Points on a hilly landscape, in no order, each with its height.
A ball rolls from a point to whichever of its 2 nearest points has the largest drop for the distance, and stops where none of them is lower. Distance is the straight distance between rows; heights are no part of it.
muz height 324: [133 157 120 161 150 146 126 145 141  78 114  85 110 137 130 114 168  89
 110 132]
Gasug height 388: [134 143 139 111 128 134 111 148 134 119  97  82 116  74 172 158 156 127
 124 155]
Piru height 292: [127 125 141 169 111 162 128  99  60 107 146 126  68 130 109 132 117 148
 166 156]
Gam height 424: [151 119 106 115 125 128 138 158 136 167 175 137 173 120 156 157 127 125
 128 122]
kul height 485: [151 122 116 105 185 115 119 134 151 168  96 123 106 124 149 153 173 133
 130  75]
vem height 547: [121 100 146 144 107 139 179 155 147  79 154  99 148 134 117 147  94  46
  90 119]
Nuriz height 154: [103 130 144 180 122 169 164 125  64 134  96  99 130 100  77 130 169 146
 165 215]
meda height 360: [116 129 145 117 126 103 131  58 193 111 116 161  82 121 128 140 171 156
  55  61]
suko height 283: [106 170 136 175 157 128 125 151 106 117 142  84  79 155 142 133 146 112
 141 131]
Sivab height 231: [120 156 112 151  94 156 135 100  86  87  77 125  59 123 119 124 135 153
 161 174]
fadop height 469: [149 108 112 168 159 122 116 131 179  98 131 170 156 140 143 140 151  98
  80  64]
sofo height 342: [ 99 131 104 149  88 160 201 159  56 164 119  99 157  80 120 126 123 156
 144 180]
komub height 560: [139  90 105 120 125  97 124 154 181 165 133 165 163  98 153 133 110 145
  60  34]
tetu height 361: [128 132 118  92  95  90 118  68 170  99 119 114 139  88 129  96 158 119
  62  91]
Voka height 350: [125 157 136 119 171 121 125 142 147  96 148 146  96 129 159 144 163 131
 113 146]
rekev height 306: [157  97 146 128 113  99 109 100 154 120 123 183 158 144  82 124  82 104
 106  84]
dinon height 426: [ 93 145 157 102 117 120 160 149 135 118 170 140 162 126 111 130 122 154
 144 191]
Tak height 468: [125 137 127 135 120 147 125 151 113 121 155 108 158 143 149  97 144  87
 142 160]
voge height 296: [106 167 108  88  76 141 144 102  97 103 152 124  83 136  91 137 106 179
 159 164]
Zirup height 492: [162 103 105 180 163 125  98 170 195 123 108 163 159 130 102 147 134 138
 100  69]
muren height 438: [136 110 125  94 116 115 113  57 112 138 157 209 131 152 100 133  68 195
 171 134]
legiz height 352: [116 163 125  68  83 129 137  69 101  91 178 145 137 128  67 118  86 164
 137 175]
lami height 535: [164  83 110 168 144 167 108 172 143 186 128 166 189 172 117 111 105 116
 146  72]
gumu height 404: [138 116 126 106  71 100 121  52 144  79 128 121 137  93 106 126 110 109
  69 123]
zaden height 366: [140  97 119 143 129 109 121 149 184 143 142 184 203 104 100 151  72 137
 107  87]
bire height 614: [126 116 102  96 136  91 102 139 164 153 115 215 170 131 142 152 108 180
 137 103]
nosaf height 540: [107 121 160 113  84 114 148 121  88 134  96 112 183  75 126  95  82 139
 155 183]
kav height 645: [134 149 106 139 129 111  97 119 171 123 131 207  97 142 134 130 140 146
 115  89]
sebo height 246: [123 118 145 127  88 100 157 136 134 120 134 103 114 141 105  80  98  76
  74  77]
Kifaf height 372: [146 153 124 163 142 126 125 108 132  72  78  58  58 117 121 106 160  95
  91 122]
Vaz height 454: [138  93 147 111 119 125 136 131 121 157 181 106 192 123 142 134  89  92
 120 141]
Tevi height 478: [163 104 113 151 143 189 137 148 127 163 146  68 151 162 154 145 142  60
 126 105]
Belat height 123: [ 93 137 146  87 121 129 124 123 111 138  97 139 106 129 106 127 135 171
 176 194]
rugad height 448: [145 150 142 110 177  93 108  98 142 138 120 115  57 137 147 147 161 146
 152 105]
dof height 423: [142 127 124 152 207 110 108 129 107 176 137  61 101 135 162 126 132 131
 176 132]
kopo height 436: [154  74 127 183 152 125 118 114 196 131 107 170 129  96 131 164 155 127
  51  47]
zizu height 452: [154 166 115 116  83 118 110 115 111  74 135  96 142 143 102  92 137 113
 100 156]
Zegim height 629: [128 126 119 137 133 111  99 113 186 110 115 242 147 123 123 151 109 176
 116 121]
mus height 325: [148 155 117 115 146 132 113 149 116 168 124  42 131  93 151 141 175 115
 133 149]
telab height 369: [103 131  90  95 137 106 123 105 116 158 159 169 111 157 118 163 138 180
 189 159]
leb height 376: [163 152 126 155 223  85 105 119 143 126 130  61  74 137 165 138 121 140
 153 147]
sofat height 267: [152 112 161 110 114 105 110  94 163  94 126 169 108 156  94 132 146 120
  94  98]
tuge height 561: [104 117 164 105  81 117 148  98 100  90 111 141 140 117 130 110  64 114
 145 161]
fabo height 467: [157 104 115 138 177 129  88 119 122 164 137 171 123 148 106 156 119 132
 142  82]
Luru height 410: [131 128 126  85 160 101 109 126 141 153 138 155  81 162 109 164 138 164
 153 128]
Vinit height 73: [114 123 147  65  89 151 138 105 124  97  75 141  80  91 158 134 118 171
 134 134]
Vovan height 148: [107 120 156  56  86 104 153  97 155 122  98 137  81 106 137 104 128 155
 110 115]
Fodol height 445: [117 159 109 199 125 167 144 148  56 112  66  82 138 116 140  87 138 113
 139 191]
Tolo height 351: [116 118 114 144  91 147 140 125  47 140 121  95  91  99  83 149 111 139
 151 161]
tadim height 260: [109 120 103 186 100 147 205 134  65 156 114 108 144  77  70 140 151 184
 159 205]
bulu height 516: [ 90 132 128  70 104 117 146 123  89 143 137 113 152 105 138  88  98 148
 166 169]
tive height 483: [164 108 123  79 105 130 129 137 102 167 143  85 153  94 141 134  87  91
 121 102]
tetuz height 455: [161 105 121 130 159 156 139 170 125 182 144 105 134 155 161 155 130 113
 143  90]
Kivuz height 515: [163 101 144  93 115 100 124 116 143 149 132 115 141  95 137 148 137  95
  89  91]
Sige height 549: [158 113 131 163 141 126  93 145 125 163 143 183 188 173  92  97  84 111
 125 102]
labe height 258: [113 145 145  77 157 124 127 169 111 167 115  66 133 118 138 128 156 134
 164 158]
lus height 206: [114 117 151  85  95 116 153 137 138 126 114 111  93 101 133  83 109 105
 100 103]
tivon height 585: [105  94 188 142 122 122 160 148 157 121 158 162 182 169 117 103  91  91
 131 137]
kegof height 456: [144 166 112 147 191 141 111 141 133 171 130  57 104 150 207  98 143 137
 172 108]
Lubo height 12: [ 95 149 134  71 102 128 153 145 111 110  72 110  82  95 137 122 131 186
 135 175]
sesaf height 397: [122 106 146 174 142 110 122  65 170 118 105 182 101 121 131 165 176 140
  34  38]
Pum height 598: [144 120 106  99 165  98 105 175 187 187 120 199 178 118 126 126 144 161
 132  81]
zusu height 234: [ 84 141 148 161 183 147 128 154 100 155 160 141 140 167 185  97 147 131
 178 131]
sevor height 149: [116 155 111 125 128 147 161 168  79 130  62  99 109  87 125 139 140 159
 136 186]
rumem height 517: [177  98 116 168 164 151 116 167 179 175 136 140 164 150  90 135 117 101
 110  57]
rozev height 471: [121 144 127 191 133 171 117 161 104 111 111  87 163 118 167 111 153 116
 122 179]
Lupeb height 660: [145 140  95 108 103 106 108  83 148  86 154 197 102 140 118 143 104 157
 112  86]
nalop height 280: [150  84 132 118 120 130 124 129 150 140 127 114 152 149  95  90  91  49
  81  67]
dodum height 224: [ 89 149  91  90  99 131 137 112 106 143 121 117  41 140 110 153 135 187
 175 163]
Tokom height 425: [119 149 137 110  94 106 129 124 140  90 176 125 166 139  95 101 102  96
 114 128]
tagun height 514: [109 148 113 127 106 120 104 105 146  77 130 179 141 179 126  82 118  98
 103 105]
rirak height 538: [152  90 122 117 106 109 137 129 181 155 139 126 181 116 150 134 135  84
  68  51]
ravav height 447: [117 146 124 130 108 146 144 151 132 106 165  77 198 134 103  94 118  74
 115 152]
Fidu height 398: [136 138 143  97  86 105 130  95 137 113 169 146 144 117 104 149  86 138
 124 149]
neli height 156: [138 160 140 108  94 149 139  95 124  71  90 130  63 117 121 112 132 161
 110 134]
mida height 205: [ 84 155 122 180 142 172 152 165  89 158 170  92 163 155 163  82 159 134
 174 146]
Fadun height 427: [132 135  96 175 120 158 128 138  88  89  65  63  94  95 123 113 136  84
  95 144]
duvo height 575: [ 89 104 189 135  98 131 161 141 104 118 135 128 168 144 126  84  76 102
 153 155]
fonol height 390: [128 137 152 110 165 129 145 178 138 130 170 129 141 139 126 152 160 127
 136 162]
tul height 491: [119 121 144  92 119 113 105 137  90 149 152 121 168 125 121  96 141 131
 151 156]
Bamu height 323: [141 174 134 183 183 121  90  97 119  99 136  83  60 159 160 143 137 119
 143 140]
Sagop height 223: [156 144 148 118 129 140 114  71 160  63 130 173  98 160 102 140 153 138
 115 145]
memep height 420: [ 77 121 128 196 108 166 155 154  74 103 104  98 171 128 118  81 131  80
 145 172]
Rizu height 501: [133 156 112 132 130 105  85 133 116 129 155 170 153 154 137  90 136 120
 127 115]
sunef height 266: [136 127 146 161 133 134  96 100 129  71 117 181 105 148 147 148 149 133
 129 134]
gok height 193: [109 131 144  60 152 116 111 140 126 148  90 121  83 126 142 119 156 144
 175 156]
ref height 409: [152 135 124 131 111 147 132 139  76 122 113  72  97 105 102 124 136 100
 130 150]
mek height 322: [ 87 103 100  90 136 123 117 127  94 182 166 138 116 131 143 185 140 143
 182 138]
ves height 479: [122 176 110 120 111 123  81 105 108  96 137 132 113 131 150  99 149 121
 115 134]
dar height 408: [129 102 141 119 120 128 133  98 104 132 146 192 120 149  93 157 115 170
 185 154]
Mafa height 315: [105 158  97  77 148 126 134  98 143 118  91  91  28 133 139 181 149 195
 160 144]
Bodod height 270: [106 141 113 139 175 126 117 153 118 185 161 147 134 133 148 146 139 139
 183 122]
zavi height 437: [136  99 123 146 121 123 111 123  85 152 151 169 128 168  99 148 116 122
 150 131]
mekad height 523: [133  99 129 148 109 151 148 149 131  97 117  49 127 120 132 145 129  48
 108 147]
Tif height 391: [ 93 121 127 166  83 159 150 142  69 130 142  97 165 103 138  99 142 133
 151 199]
bubit height 580: [127  97 106 101 168 110 138 177 198 189 122 161 154 118 176 135 118 145
 104  65]
dufod height 396: [153  89 145 140 134 133 140 169 163 158 157 168 204 137 123 160 111 108
 128 112]
zis height 500: [144 146 142 151 131 191 143 157 133 123 122  40 143 139 150 111 138  47
 117 114]
sisib height 336: [148 104 132 144 129  81 138 109 166 143 125 175 189 127 100 117  25 120
  98  78]
Mag height 316: [118 135 160 107 123 104 128 100 173  86 122 133 112 110 158 118 173 124
  66  99]
liten height 309: [115 155 147 150 136 141 125 111 136  69 131 125  85 147 163 169 153 145
 130 173]
sifu height 235: [102 153 116 148 138 163 146 174 102 139 112  83  94 126 153 122 129 152
 141 154]
somup height 499: [170 108 105 160 197 126 103 153 168 165  99 161 117 132 121 163 138 154
 131  78]

For each start below, name the point where the ball stops.
kav: Sagop
lami: Mag
kul: mida
tive: Sagop
tuge: dodum
Rizu: dodum
zis: Sagop
